A landscape with many valleys, sampled at points; each row gives a point and its height.
From any point a ball rolls to the lowest of the 4 points nearest to it. It stops when none of these is lower. Distance is the straight distance between rows; heights are no part of it.
Z480 (h 185): [121 124 101 164 122 132 152 140 162 122 144 163 134 137 142 114 140 105
 140 138 140 137 143 128 144 133 151  94 145 129 112 144 135 146 136 155
 121 137 129 104 165 173 170 107 121 158 118 128 154 127 110 121  95 162
 123 116 133 136 150  93 137 136 110 112 117]
Z12 (h 161): [130 120 121 135 129 138 132 114 148 114 136 136 119 115 112 128 109 119
 118  96 125 123 127 117 133 118 136 130 133 107 130 125 136 141 131 129
 112 129 133 116 146 154 142 116 145 138 142 119 129 140 122 132 116 167
 117 125 119 117 165 119 128 131 118 105 128]
Z804 (h 92): [139 134 144 136 227 149  92 153 135 170 164  87 135 120 152 158  95 150
 154  83 141 147  79 131 119  78  92  98 131 139 192  80 175 157 123  61
 160 185 142 142 190  90 143 130 175 105 122 115  57 105 137 130 102  62
 142 179 156 161 110 132 177 128 154 103 115]
Z448 (h 31): [139 128 138 202 174 190 145 200 174  92 152 201 121 144 179  78 154 133
 159 124 151 171 120  99 145  98 170  60 141 182 168 116 137 145 127  37
 102 159 138  71 196 146 229 122  94 194 154  76  70 157 161  95 132  67
 109  84 187 151 103  76 163  96 131 107  90]
Z162 (h 235): [138 128 129 119 134  82 174 102 172 111 143 129 142 119 127 109 163  77
 111 144  94  84 119 118 108 110 174 146 170  80  75 131  94 123 149 184
 138 107 104 136 105 174 116 145 141 128 140 143 148 113 138 123 113 214
 117 107  87 109 185 108 136 155  81  69 119]
Z886 (h 182): [129 143 157 125  40  52 151  82 168  77 101 157 136 180 129  89 173  86
 164 212 114  99 134 134  97 167 151 142 162 104  95 175 129 118 186 189
 117  53 126 129  78 190 131 135  84 164 144 168 227 121 162 121 164 208
 114  80  85  90 122 125  85 163  76 157  97]
Z353 (h 105): [ 99 123 130 145  53 108 101 115  94 156  82 166 114 149 132 158 133 136
 102 169 145 177 157 123 129 201 126 119 108 161 160 150 136 117 117 139
 105  83 140 113 115 131 107 127  90 152 118 115 164 142 125 153 194  87
 156 119 131 131  96 145 102 112 169 203 112]
Z313 (h 238): [143 124 119 140 213 133 147 165 172 141 186 113 132 114 134 141  76 135
 186  61 148 124  89 128 121  77 102 120 160 124 154  67 155 172  99  69
 157 204  99 145 205 133 163 129 187 122 147  98  74 118 138 116  68 114
 156 141 153 172 134 114 178 133 127  52  95]
Z46 (h 124): [152 151 138 150 223 148 137 159 140 162 185 126 121 127 151 136  71 150
 171  92 124 155  61 132 144  79  90  86 149 145 192  80 149 161 102  46
 158 227 133 165 206 102 165 138 162 136 158 107  56 118 130  98  71  89
 151 173 141 174 123 107 191 130 133  99 111]
Z614 (h 80): [119 127 109 117 151 152 130 143 126 126 132 147 124 122 115 115 112 146
 123  90 152 117 146 120 120 121 117 106 127 121 149 126 153 125 128  95
 111 144 155 119 135 136 139 130 148 130 137 126 120 136 137 107 109 111
 134 140 153 126 132 111 152 137 122 130 121]
Z846 (h 198): [135 118 122 128  74 108 146 114 102 130 112 159 100 152 123 142 134 121
 120 144 121 143 170 119 138 147 159 132 121 131 110 137 140 132 133 161
 125  91 125 132  92 151 135 121 113 136 125 116 167 154 143 132 157 138
 141 117 118 131 144 118  96 133 119 143 130]
Z918 (h 201): [ 98 137 128 155  50  99 108 108 134 118  76 162 138 184 138 106 151 116
 128 205 144 169 171 107 115 205 156 114 117 131 161 154 126  95 142 151
  99  76 115  98 110 172 121  97  82 151 118 113 190 143 129 121 192 122
  96  80 143 112 119 116  92 126 138 163 105]
Z37 (h 27): [120 117 109  74 160 188  69 150  67 169 120  69 108  96 115 167 128 170
  92  85 145 137 115 162 146  95  90 133  63 134 154 103  99  90  93  68
 164 157 148 122 142  66  81 134 167  52  83 121  61  76 112 149 116  60
 125 168 160 150  79 189 127  94 182 158 141]
Z458 (h 36): [130 128 144 115 205 171 102 166 111 159 181  80 111 111 164 139 129 164
 151  94 162 169  99 154 154 105  75  85 106 147 203 102 159 133 118  38
 175 188 139 137 168  91 119 114 126  97 134 106  48 124 131 135 110  68
 134 156 165 155  94 136 173 115 169 135 118]
Z237 (h 28): [113 130 160 113  43  94 104  66  45 136  49 132 150 161 126 156 145 107
  92 178  92 127 178 131 127 198 134 189  99 121 109 156  88  88 133 194
 128  64 125 143  68 111  55 145 104 107 120 174 200 124 116 145 175 139
 120 120  98 111 127 175  84 123 136 196 120]
Z763 (h 609): [137 111  88  70  93 157  83 105  92 171  77  87 127 105  91 183 116 178
  95 120 121 122 122 114 115 124  90 161  98 143  93 126 102  89 117 151
 139 128 139 125 101  70  89 131 139  85  99 125 125 106 130 162 130  78
 152 161 104 128 107 185  89 100 136 173 154]
Z77 (h 394): [155 169 130 196 163 153 167 183 211  89 148 185 132 137 175  66 125 105
 171 129 144 152  97 131 104 125 179  47 150 159 182 110 114 132 106  55
  78 172 141  76 213 177 239 114  99 211 165  69  86 117 147 109 116  88
 119  94 156 163 119  55 178 112 108  99 118]
Z479 (h 211): [131 148 146 128 178 106 147  90 159 128 160  96 150  79 117 161  65 124
 129  72 125  53  88 139  97  88  85 173 153  98 103  72 135 178 109 102
 172 161  97 175 120 127 117 162 166  94 115 142 102  98 121 129  73 167
 116 123 111 112 162 132 154 155  97  55 155]
Z345 (h 386): [141 120  98  75 118 149  90  68  69 139  91  72 122  85  97 186 117 157
  61 121 110  84 129 144 109  91  96 227  98 115  64 114 118 123 147 169
 168 135 143 123  71  74  85 143 140  80 103 158 146 104 106 159 137 137
 135 167 105 110  97 175 106 129 130 153 170]
Z100 (h 499): [131 104 114 146  96 149 107 164 122 131 136 154  88 134 119 127 133 152
 144 142 125 185 145 105 162 165 136  75 119 169 148 127 154 132 118 105
  97 107 139 102 115 137 153 122  79 147 125  89 111 157 132 140 173  66
 148 121 136 154 105 108 107 104 147 175 109]
Z376 (h 125): [143 114 149  80  70  86 113  80  55 140  80  77 127 113 106 177 142 128
  79 140  75  89 150 142 108 134 110 219 120 116  47 117 101 129 138 220
 161 102 136 164  58  85  58 132 149  68 117 172 161 109 111 160 130 151
 127 191  73  90 130 176  88 142 127 156 163]
Z699 (h 176): [149 135 136 135 104  58 163  90 164  91 124 165 162 177 130  87 157  76
 166 159 103 109 126 136 128 113 157 136 173 100  88 175 105 146 163 196
 110  98 119 145 114 203 145 124  95 169 152 127 185 116 139 107 130 213
 133  93  99 122 144 109 116 166  73  87  91]
Z820 (h 400): [114 118 110 117  74 127 125  99  91 167  99 134 123 127 123 144 133 139
 114 153 131 150 169 120 145 166 136 145 120 142 127 147 132 134 134 160
 100  83 142 143 115 121 108 117 103 111 100 132 162 141 122 134 159  97
 152 125 108 138 118 131 101 116 124 171 121]
Z949 (h 177): [139 137 151 137  92  56 162  93 165 110 123 161 142 158 130  95 159 100
 148 168  99  81 119 135 101 145 182 148 172  89  89 151 114 129 175 193
 131  75 112 155  94 186 129 144 119 166 158 153 199 125 131 114 156 219
 107  88  93 103 143 109  88 166  73 109 115]
Z770 (h 295): [155 153 146 151 202 151 141 180 182 114 169 165 119 147 141 104 104 134
 174 101 139 156 112 151 133 110 132  66 164 139 187 116 149 153 104  37
 115 171 132 108 194 135 196 141 137 165 144  84  73 128 133 102 107  90
 132 124 171 162 120  80 186 118 136  94  97]
Z511 (h 273): [131 146 141 100 146  53 180  89 156 107 169  85 155  78 121 127 113 110
  75 131  59  32  89 131 116 106 140 223 152  97  38  87 104 125 121 189
 193 121  92 195  73 113  66 177 143  61 123 202 136 110 111 130  95 208
 103 150  42 105 174 117 123 165  93  80 139]
Z608 (h 248): [127 101 142 128 170 190  65 184  95 155 142  95 110 120 154 133 135 143
 140 133 154 165 116 127 159 104  88  76  94 142 181  95 129  98 125  51
 146 149 156 104 143  71 117 140 124  99 116 107  46 124 133 125 125  42
 128 163 174 174  95 169 166  94 203 143 129]
Z571 (h 134): [127 126 145 105  83  85 118  79  85 145  96  99 141 116 128 167 148 108
  76 124  99 103 143 143 129 125 141 205 114 120  62 136 106 111 141 194
 128 113 143 165  84 133  72 142 151  91 111 164 181 137 116 134 132 163
 140 148  85  92 124 165  74 139 112 154 147]
Z11 (h 292): [ 96 138 135 130  22 126 108 103 118 137  49 178 112 179 115 140 167 127
 105 205 134 154 196 118 122 223 155 137  84 121 148 170 116  97 134 160
  81  58 117  98 100 116  92 120  64 141 119 123 194 134 130 119 181 118
 123  69 132 105 119 145  75 105 159 179 116]
Z62 (h 356): [116 140 111 171  67 112 108 153 125 136  89 175 121 171 147 117 131 113
 141 160 145 185 185 111 140 200 152 107 104 145 151 127 145 105 124 134
 103  90 120 105 121 157 142 122  96 152 122  90 153 155 126 135 192  98
 134  83 144 119 123  99 100 103 153 175 101]
Z713 (h 174): [135 129 133 124  83  86 134 107 161  99 102 164 154 185 129 109 155  86
 177 174 128 138 151  95 116 167 176 111 150 104 124 170 123 116 148 183
 112  73 111 105 111 195 147 106  94 164 154 133 197 130 114 106 151 193
 111  90 123  96 130 121  88 162 128 143 109]
Z311 (h 294): [118 119 111  79 153 135 113  92  94 128  91  80 124  88 105 162 125 157
  81  81 110  91 114 146  97 100  89 202 105 112  90 116 110 109 122 132
 166 120 137 142  92  79  66 141 140  63 109 148 142  92 116 154 109 150
 127 154 111 118 130 180 125 142 129 109 183]
Z672 (h 480): [126 132 115 163  79 122  87 151 116 123 103 153 112 158 127 131 138 128
 140 176 141 209 177 107 160 205 145  75  79 176 163 118 146 112 114 119
 101  80 141  98 136 130 168 119  94 159 110  90 135 152 137 134 216  47
 139  93 157 157 100 105  99  89 164 196 103]
Z557 (h 207): [130 123 119 111  93 119 136 102 108 131 111 108 114 120 133 153 131 119
  93 126 118 119 148 122 128 128 123 166 102 124 100 148 141 131 133 179
 136 127 126 140  97 131 111 129 138 106 106 153 164 142 122 149 102 133
 130 130 109 120 136 161 119 141 122 159 137]
Z998 (h 256): [150 142 141 161 187 151 167 161 185 103 151 155 147 152 155  92  95 112
 163 110 153 140  85 130 121 100 135  87 175 136 165 116 131 148 114  85
 118 167 114 132 191 145 186 133 136 173 145 124  96 115 142 108 104 119
 133 119 152 156 145  97 178 137 111  95 113]
Z129 (h 202): [111 121 116  97 118  90 121  91  78 142 108  87 138  91 106 164 125 121
  78 109  99 102 127 134 112 108 103 185 113 111  63 134 121 137 134 177
 162 119 139 158  99 112  70 129 148  89 123 154 144 128 113 161 125 153
 125 181  78 105 121 179 119 152 127 117 182]
Z798 (h 189): [147 128 111 163  93  95 134 122 173 110  99 190 141 165 133 106 160 109
 159 145 141 144 142 105 135 144 178  87 142  95 127 143 130 125 143 186
 103 113 117 100 135 199 156  96 111 184 160 110 173 135 138 110 154 154
 138  74 140 133 130  84 113 132 108 125 110]
Z454 (h 171): [134 124 159 122 102  63 164 107 161  90 100 177 143 169 142  89 161  89
 165 184 113 106 137 120 123 147 168 147 148  95  95 166 114 133 173 188
 115  81 125 132 110 179 149 133 108 161 173 163 210 109 146 102 134 182
 110  85 108  94 139 111 104 152  96 119  97]
Z773 (h 212): [105 134 153 119 145  98 165  98 166 114 175  90 170  85 116 135  98 103
 108 109  84  63  86 143 108 107 119 197 147  97  81  97 113 143 106 163
 157 132 104 158  98 148  90 155 150  99 139 172 125 124 126 141  90 190
 109 145  74 101 178 127 129 175 110  69 157]
Z323 (h 170): [124 139 100 126 123 112 152 111 127 107 139 142 126 139 107 112 126 112
 119 128 126 128 134 122 137 121 144 132 155 126 116 148 114 122 118 174
 124 111 110 114 115 155 136 112 135 142 130 126 150 147 122 114 112 169
 115 112 122 115 162 122 116 119 102 110 130]
Z449 (h 468): [116 114  92 121 110 157 100 133 104 156 118 126 128 108 126 141 138 151
 119 126 153 153 148 117 145 133 105 104 100 159 132 148 138 115 122 122
 109 132 147 114 103  94 141 106 108 119 117 120 108 140 142 141 144  81
 152 149 130 146 100 141 109 117 146 168 136]
Z287 (h 260): [127 119 163 169 162 186 138 206 133 111 157 157  97 132 169 100 143 150
 168 124 156 172 110 111 156 124 130  55 139 170 196 123 146 142 128  44
 105 153 142  89 165 127 188 120 115 179 136  96  46 149 157 117 137  67
 117 128 182 175 106 100 175  96 164 131 103]
Z566 (h 188): [121 149 125 116 139 136 145 112 132 106 153  94 151  80 125 135  88 112
 113 100 112  82 107 132 111 108 111 157 171 110 126 121 121 151 104 120
 165 147 120 140 135 134 108 149 175 108 120 152 129 119 120 144 112 171
 120 135 117 124 158 122 151 138 112  67 140]
Z253 (h 236): [111 127 128 105 157 148 129  86 114 135 138  85 152  89 101 152 113 143
  98  85 114  93 108 139 113  95  85 179 107 101 106 120 105 138 120 105
 155 147 138 166 109 106 105 129 148  77 116 156 125 106 115 141  98 156
 146 145  99 105 136 171 156 139 121  96 164]
Z537 (h 97): [139 108 160  96  48  85 107  62  54 167  62  95 153 129 129 150 140 126
  85 168 104 115 163 152 119 146 131 200 104 116  74 143 128  99 133 214
 139  88 128 155  74  78  60 150 134  91 105 173 170 124 114 144 134 134
 133 136  87  94 116 195  79 122 131 194 156]
Z904 (h 83): [137 142 115 158 149 139 151 178 170 106 152 153 115 134 148  94 142 139
 137 136 153 142 115 115 144 131 137  79 150 129 161 135 134 144 123  97
 107 141 139  96 147 153 174 112 124 153 136 110 103 151 132 111 102 126
 136 111 143 156 129 100 130 127 118 104 112]
Z919 (h 291): [111 102 128 159 119 172  93 182 120 120 118 134 107 133 146 117 164 153
 160 119 162 207 118  99 166 153 120  75 109 170 169 132 151 124 137  63
  88 126 146  91 135 106 184 120  98 148 130  97  60 166 130 134 170  56
 141 124 163 160  88 120 117  78 154 173 119]
Z324 (h 168): [ 86  96 160 133  17 128 128  78  98 132  53 163 128 178 130 107 169 124
 124 204 109 130 184 126 110 206 159 157 130 127 112 174 104  95 132 168
 104  47 112 111  86 142 100 109  82 140 134 146 217 128 117 119 188 134
 103  83 107 105 127 150  66 132 139 179 127]
Z803 (h 173): [128 122 149 137  62  85 133 112 118 118  84 161 133 180 122 121 151 107
 146 155 127 152 173 128 132 171 166 134 120 118 128 158 112 127 160 177
 107  79 104  99 114 166 104 114 101 147 129 121 196 134 112 118 175 153
 127  76 123 102 143 131 106 142 115 150  98]
Z149 (h 231): [108 134 122  98 116  90 145  70 115 111 134  95 125  92 108 142 122 121
  91 122  97  62 128 153 123 104 128 216 111 110  67 110 114 133 133 169
 164 115 120 167  68 121  76 147 142  99 125 177 150 128 118 132  94 175
 127 162  82  95 139 147 111 141 116 119 158]
Z190 (h 540): [130 118 103 104 105 154  89 109  80 163  90 107 136 113 111 154 137 139
 112 106 149 131 138 126 138 139  99 145 106 156  96 153 120 127 120 142
 134 102 145 131  94 107  82 108 122  98 102 139 148 142 121 159 133 113
 161 169 105 122  96 158  91 112 158 168 151]
Z878 (h 287): [120 136 135 129 155 156 118 171 134 128 144 124 122 125 131 122 135 162
 139 116 147 148 129 132 131 124 108  86 120 140 162 142 143 129 111  58
 109 148 125 124 147 100 144 140 123 126 128 142  88 123 142 132 117  97
 131 134 156 134 120 142 155 110 144 140 138]
Z762 (h 186): [123 152 116 110 129 125 138 109 134 117 154 111 160  90 123 131 105 125
 105 104 105  87 103 147 118 105 131 149 147 112 115 132 116 131 121 135
 137 131 116 155 104 120 102 143 177 117 138 151 140 145 116 130  93 207
 114 146  87  94 167 130 121 155  99  80 151]
Z529 (h 162): [146 146 141 137 200 145 132 170 150 144 185 108 133 129 138 126  91 141
 178  91 147 130  75 145 147  99 109 106 146 134 180 104 141 143  87  77
 131 160 121 144 188 119 149 138 139 130 148 113  92 121 125 118 108 103
 151 137 156 154 120 108 188 126 125  91  91]
Z815 (h 352): [122 131 100 137 101 128 102 137 121 123 120 154 123 127 115 120 138 137
 128 122 137 154 164 100 136 169 141 106 108 137 147 128 141 134 142 145
 103 124 137 111 127 151 128 123 111 137 135 101 139 152 139 119 167  82
 146 126 128 121 146 112  94 101 129 163 122]
Z948 (h 586): [135 124 110 164  92 127 128 165 121 106 122 164 106 146 138 112 140 119
 164 153 155 205 144  95 150 172 153  84 117 149 149 135 147 118 132 128
  89 117 126  90 153 169 188 102  80 170 118  70 127 171 149 124 187  84
 122  78 157 140 117  94 107  86 136 161 114]
Z806 (h 184): [126 130 145  91 105  80 144  67  81 132 124  85 129  74 120 154 126 123
  65 129  43  78 128 147 116 108 111 220 110 132  43 106  82 115 129 200
 171 119 135 163  62  97  57 153 147  73 107 196 139 112 122 160  98 188
 117 180  86  92 145 166 102 174 131 135 182]
Z372 (h 157): [126  98 169 106  67  87 131 105 111 113 103 147 131 163 134 118 156 110
 130 178 103 116 141 131  96 167 162 153 135 116 105 153 112  95 152 194
 116  75  98 134  94 166  90 137 111 136 118 151 189 116 118 106 152 193
  83  96 105  85 144 136  95 169 107 151 118]
Z711 (h 213): [143 151 134 141 214 138 145 169 160 127 179 119 153 115 144 119  63 140
 167  73 142 107  85 145 122 100  83 133 153 150 170  96 153 137  75  79
 139 182 116 147 187 123 161 147 166 147 136 106  90 107 125 107  95 130
 123 130 136 172 134 112 181 142 127  98 105]
Z889 (h 30): [140 142 125 122 168 146 129 149 125 169 170  84 126 107 119 145  65 142
 144  76 129  99  92 146 111 101  91 149 130 103 146  97 153 135 102  94
 158 187 127 171 140 106 120 152 167 122 136 138 111 110 119 124  88 130
 130 147 140 140 133 138 175 150 142  99 131]
Z328 (h 487): [135 118  78 166 122 145 137 154 148  89 120 189 115 153 146 101 135 116
 142 137 164 170 158 104 144 136 161  83 133 124 144 135 137 144 141 127
  93 130 117  87 150 177 163 109  95 161 137 106 120 141 134 115 126 112
 136  90 154 133 136  79 142 116 114 114 121]
Z166 (h 172): [119 118 143 135  58  71 132 106 147 105  81 170 130 169 146  91 162 106
 157 194 134 147 151 123  99 163 172 130 162 109 123 158 122 101 155 165
  88  78 122 105 138 169 123 110  87 172 141 133 210 107 129 115 161 174
 116  82 123 102 129 113  88 159 113 142 108]
Z917 (h 166): [130 121 155 119  66  73 151 118 127 109 100 161 132 163 131 122 155 110
 151 155 108 107 137 140 115 155 162 149 123  99 110 153 122 112 162 198
 110  85  97 137  99 150 131 135 119 143 139 145 176 122 102 106 153 161
 102  92 113 116 137 111 104 149 114 129 114]
Z66 (h 297): [150 138 113 149 151 139 159 150 181 106 144 155 130 136 130  96 112 106
 148 115 143 144 123 120 133 115 150  85 150 130 142 136 111 146 118 103
  96 172 120 106 171 147 188 120 134 165 145 121 126 113 134 121 102 134
 126 108 137 132 166  95 150  89 113  86 116]
Z898 (h 208): [140 122 143 135 178 153 126 158 127 140 177 101 123 118 121 132  88 164
 154  93 160 127 103 143 132  93  85 104 137 132 175 124 146 133 112  44
 121 177 146 135 168 107 132 150 153 127 121 124  85 116 128 124 112  98
 125 147 149 145 119 140 187 111 163 130 132]
Z380 (h 117): [105 133 164 117  46  95 117  91  94 136  77 131 132 178 134 129 147 126
 122 178 122 145 171 147 118 191 154 158 132 123  92 156 108 103 129 183
 113  58 116 133  86 142  87 136 113 141 123 153 196 144 105 139 167 146
 105  94 101 114 147 152  65 138 139 168 102]
Z953 (h 190): [133 137 152 132 167 146 156 152 149 108 164 137 116 132 125 113  88 127
 148 105 138 128 106 129 110 113 114 103 148 138 158 139 140 131 109  85
 122 146 139 130 150 127 146 122 150 165 145 118 125 138 132  99  96 127
 110 127 131 136 143 108 172 128 118  89 115]
Z279 (h 382): [130 127 100 101 106 130  83  95  85 130 109  91 133  93 101 158 126 150
  85 112 119 124 130 140 112 111  92 178 103 135 100 127 119 116 128 134
 157 130 142 143  92  90  84 128 145  89  97 162 129 121 124 173 130 120
 149 151 123 116 109 168 103 134 116 135 172]
Z254 (h 261): [121 141 126 137 165 148 155 133 184 115 163 137 148 114 118  99 102  90
 130  96 146 124 114 123 125 107 155 110 177  98 155 145 123 166 110  93
 130 171 111 110 174 156 171 130 146 172 162 129 129 114 131 118  79 144
 110  97 144 140 161 105 168 145  99  76 128]
Z825 (h 33): [141 121 133  92 251 171  93 166 111 177 180  63 105 118 142 163  93 135
 159  69 134 140  82 140 143  98  93 102 119 136 177  52 146 127 108  44
 184 200 131 146 195  88 136 100 166  53 122  94  32 106 136 138  92  67
 138 199 155 158 125 137 169 138 159 129 133]
Z264 (h 88): [126 112 135 148 167 196 109 184 121 138 143 109  96 137 161 114 167 133
 154 130 163 164 105 124 157 140 103  65 105 169 180 111 135 117 138  40
 127 162 133 116 165  98 157 139  93 130 140  91  65 150 135 135 145  49
 134 151 180 155  95 138 162  91 175 147 115]
Z907 (h 175): [101 138 117 115 130 115 168  91 147 122 150 127 147 102 112 133 110 109
 100 111 113  88 135 128 114 130 123 140 165 104 102 133 103 126 126 129
 121 145 121 155 118 135 104 130 157 120 139 137 152 133 116 111 120 180
 121 125 102 113 151 133 128 152 108  83 150]
Z995 (h 246): [106 102 151 187 122 178  98 163 105 128 131 171  90 151 143  98 165 137
 198 169 170 233 125 104 180 192 131  45 107 206 188 115 161 131 140  41
  85 127 139  57 163 135 209 103  72 175 141  88  64 199 138 137 182  38
 127  82 177 159  71  97 133  69 152 150 106]
Z790 (h 485): [117 116 128 163 150 180 137 189 143 104 149 170  91 112 123 110 123 153
 152 132 152 154 143 119 162 135 122  85 133 160 180 137 151 136 112  64
  90 144 141  84 140 111 160 130 101 153 123 108  80 159 141 118 149  82
 115 101 161 151 119  98 133 114 137 135 112]
Z35 (h 199): [126 131 142 114 111  75 162  77 140 133 136 101 137 131 106 139 142 106
  84 133  68  75 122 145 113 112 164 190 140 117  43 128 112 114 158 218
 144  98 114 175  71 146  77 145 144 106 121 170 165 135 121 121 117 202
  97 145  80 106 165 134  95 157 104 118 135]
Z462 (h 320): [133 115 138 142 157 177 118 179 120 135 160 134 105 136 134 116 112 150
 155  99 155 160 128 116 146 119  93  71 104 143 186 122 153 133 125  60
 108 158 146 113 149 112 164 140 117 135 139 112  70 144 126 116 132  98
 145 138 171 158  99 142 163 118 159 144 131]
Z840 (h 16): [116 114 126 118 134 181  78 148 116 160 118  99 129 113 115 141 152 175
 121 127 151 143 137 111 144 138  92  84  93 143 135 131 148 119 132  93
 119 145 143 123 111  66 136 114  98  96 111 117  71 128 134 140 147  76
 168 157 146 160  95 148 137  95 170 152 137]
Z410 (h 458): [133 112 103  74  85 132  80  54  66 165  48  98 118 110 108 185 137 168
  80 128 109 117 144 136 117 123  97 190  92 142  82 118  92 112 135 188
 165  92 126 129 103  75  55 124 143  64  77 165 153 122 119 186 135 109
 144 175 103 114 119 177  88 113 131 163 165]
Z505 (h 318): [121 116 109 125 179 159  89 175  94 164 131  93 115 118 126 148 133 161
 108  89 156 135 119 107 142 102  84 101  92 154 165 118 132 103 119  60
 152 158 147 110 149  60 128 115 120  82 112 114  68 122 121 130 111  62
 144 167 168 143 105 155 152 108 177 163 138]
Z940 (h 180): [142 144 116 152 118  91 162 110 174 113 131 163 131 148 116  86 166  80
 138 142 129 123 133 111 139 110 167  84 155  98 115 155 115 157 155 163
 127 132 131 117 133 187 149 103 122 181 157 111 168 108 126 112 123 187
 117  94 123 120 156  80 116 129  75  78 115]
Z421 (h 494): [132 118  99  91 142 186  65 128  86 151  99 100 129 103  96 162 141 174
  87 113 142 145 118 118 128 116  96 136  84 143 131 130 122 110 142 132
 147 134 148 136 116  58  99 128 130  68 111 127  90 106 134 152 141  76
 152 161 135 131  85 163 105 120 162 170 149]
Z86 (h 250): [110 140 134  88 136  93 152  95 126 111 165  79 154  80 114 139 106 109
  91 116  86  39 103 155 112 105 129 209 129 111  60  96 111 150 133 157
 159 136 114 174  89  96  80 156 141  90 121 160 137 105 113 137 101 183
 124 153  81  83 141 147 124 158 111  94 166]
Z42 (h 167): [156 160 148 128 191 125 146 143 165 132 169 105 144 111 111 137  66 135
 144  88 126  95 104 150 106 117 122 127 167 110 151 113 134 153 102  88
 137 180 111 153 170 124 168 144 186 136 120 115  98 118 129 110  75 155
 125 122 137 132 164 117 164 157 107  52 132]
Z692 (h 178): [131 143 114  85 169 165  90 123  92 145 120  83 119 107  99 160 101 170
  84  79 146 103 105 138 121  95 109 157 110 101 125 115 129  88 105  98
 163 140 136 152 124  67  68 146 157  68  98 132  94  96 110 142 104  81
 144 139 140 129  90 189 155 130 162 136 162]
Z880 (h 221): [131 138 146 109 100  70 175  97 156 107 132 111 147 168 110 118 156  78
 117 164  77  57 114 135 116 108 167 176 170  86  66 139 112 116 163 224
 136  96 106 156  83 163  97 138 146 119 146 161 169 120 128 124 135 220
  97 109  77  88 164 123  99 163  95 105 124]
Z653 (h 227): [128 113 153 162 150 208 120 187 124 120 145 152 110 151 146 106 166 146
 165 140 157 200 126 107 169 117 101  61  98 175 191 119 139 156 129  43
  96 129 136  80 159 113 200 110  83 142 133  81  43 173 159 126 165  35
 125 136 180 162  87 112 150  86 164 153 125]
Z895 (h 368): [141 140 101 151  88 101 136 139 142 117 110 188 117 152 139  89 145 111
 155 150 154 180 161 100 147 165 163  79 126 137 148 131 143 135 143 152
 100 109 133  98 136 188 152 101 103 171 142  79 154 138 123 111 166 107
 120  95 155 133 116  78 123 108 112 148 100]
Z126 (h 272): [131 143 102 156 132 135 142 159 132 123 130 174 113 137 132 107 107 132
 137 135 146 134 153 102 135 129 148  84 123 136 139 145 128 127 134 129
  95 130 132 105 128 144 156 115 131 158 130 110 119 129 129 125 125 127
 138 115 147 126 145 101 128 102 139 143 122]
Z121 (h 206): [130 127 104 115 136 150 135 132 123 131 139 109 122  82 116 125 108 147
 102  90 121  91 111 149 121 101  99 133 140 121 107 127 136 138 119 120
 129 153 129 155 113 106 103 143 152 125 129 139 142 129 108 135  98 146
 129 138 118 116 141 136 142 130 111 103 147]
Z429 (h 165): [113 107 141  83 207 180  68 169  60 171 149  80 100 107 149 157 101 144
 137 104 146 152 115 132 154  98  83  87  77 129 202  85 125  94 100  51
 154 185 142 133 158  84  97 120 155  71 110  80  61 131 124 142 107  29
 144 183 169 150  88 164 173 108 189 140 141]
Z872 (h 293): [127 138 115 157 175 155 147 179 152 120 166 134 130 114 132 101 108 147
 142 113 152 143 130 124 124 111 126  91 135 144 187 124 144 140 101  77
 105 149 144 115 164 129 177 119 141 152 130 114  92 126 142 124 103 103
 125 121 171 148 137  93 162 119 133 102 115]
Z309 (h 300): [131 102 127  89  87 124 115  93  54 151  71  97 123 100 108 161 147 143
  81 141 120 140 156 151 129 152 117 189 101 135  87 146 133 131 142 184
 143  79 133 140  85  87  73 129 131  96 112 163 171 123 122 163 135 125
 145 166 110 113 108 161  88 131 131 174 163]
Z934 (h 244): [124 112 104 107 131 154 110 134 123 116 141 130 134  99 123 139 128 144
 101 111 125  97 147 115 132 108 103 147 129 126  92 128 131 157 118 133
 135 132 146 152 124  85 103 120 141 118 121 131 139 137 115 137 109 130
 125 158 113 113 115 129 139 136 118 136 148]
Z882 (h 209): [136 136 155 125 123  51 158  95 186  99 147 132 152 153 123 101 162  92
 130 177  97  70 109 164  98 114 153 157 163  78  61 155 111 126 150 224
 140  88  94 149  94 174 114 144 129 148 148 167 170  95 142 109 151 249
 105 104  88 110 143 105  95 157  74  89 122]
Z334 (h 218): [115 133 134 113 135  89 163  83 162 122 153 112 159 118 128 144 135 103
  88 141  78  67 104 143 116 111 154 175 129  98  74 136 118 134 132 191
 143 122 108 153 102 147 103 153 162 126 129 165 134 132 133 115 103 216
  97 139  78 113 178 137 123 154 106  88 136]
Z954 (h 61): [143 128 128 145 251 132 122 169 139 172 190  75 117 108 162 173  73 137
 154  81 154 139  90 144 126  75  88 115 122 150 170  61 151 157 116  73
 185 222 132 171 199  85 148 106 187 110 127  97  55 109 136 124  74  92
 149 189 160 164 119 131 185 124 104 111 107]
Z764 (h 179): [123 106 139 126  97  90 145  76 113 114 121 132 123 134 128 141 141 115
 105 152 102  92 132 143 127 118 151 182 153 125  70 153 120 117 131 191
 135  98 128 134 104 159 118 138 143 121 106 142 161 140 125 128 102 184
 122 119 113  99 164 124  98 154 120 124 144]
Z547 (h 282): [142 162 106 177 112 110 185 134 213  88 125 180 139 147 133  61 140  85
 151 143 130 125 119 106 128 110 184  71 163 101 140 149 119 155 146 146
 104 127 127  86 165 179 174  98 104 205 154 120 157 124 139 111 118 163
 130  99 140 135 136  76 150 114  83  85 116]
Z14 (h 268): [125 124 101 106 162 168 125 139 130 155 127  97 140  98 101 135 122 156
 118  97 130 101 137 141 110 107  95 133 107 115 125 131 139 124 111 112
 128 136 152 136 142  97 114 132 140  96 118 148 123 116 125 124 137 113
 139 161 143 120 121 153 141 122 167 139 149]
Z903 (h 660): [137 131 112 182 142 173 124 182 156 106 135 164 114 143 150 109 137 120
 137 140 159 184 152 109 124 128 153  56 125 156 142 142 137 133 129  93
  95 136 122  84 165 150 192 104  96 184 132  81  84 157 144 112 136  84
 134  95 180 147 115  73 138  90 129 137 108]

Call two points neighbours if one is among the 4 nearest of the other. Go from one point of each pair to the other, from neighbour to neighbour, staying as low as possible. Name the highest point that can't be avoided.
Z889 / Z264 -> Z608
Z614 / Z458 -> Z898
Z448 / Z237 -> Z287
Z614 / Z889 -> Z953
Z353 / Z37 -> Z11
Z840 / Z264 -> Z878
Z614 / Z237 -> Z480
Z825 / Z37 -> Z429
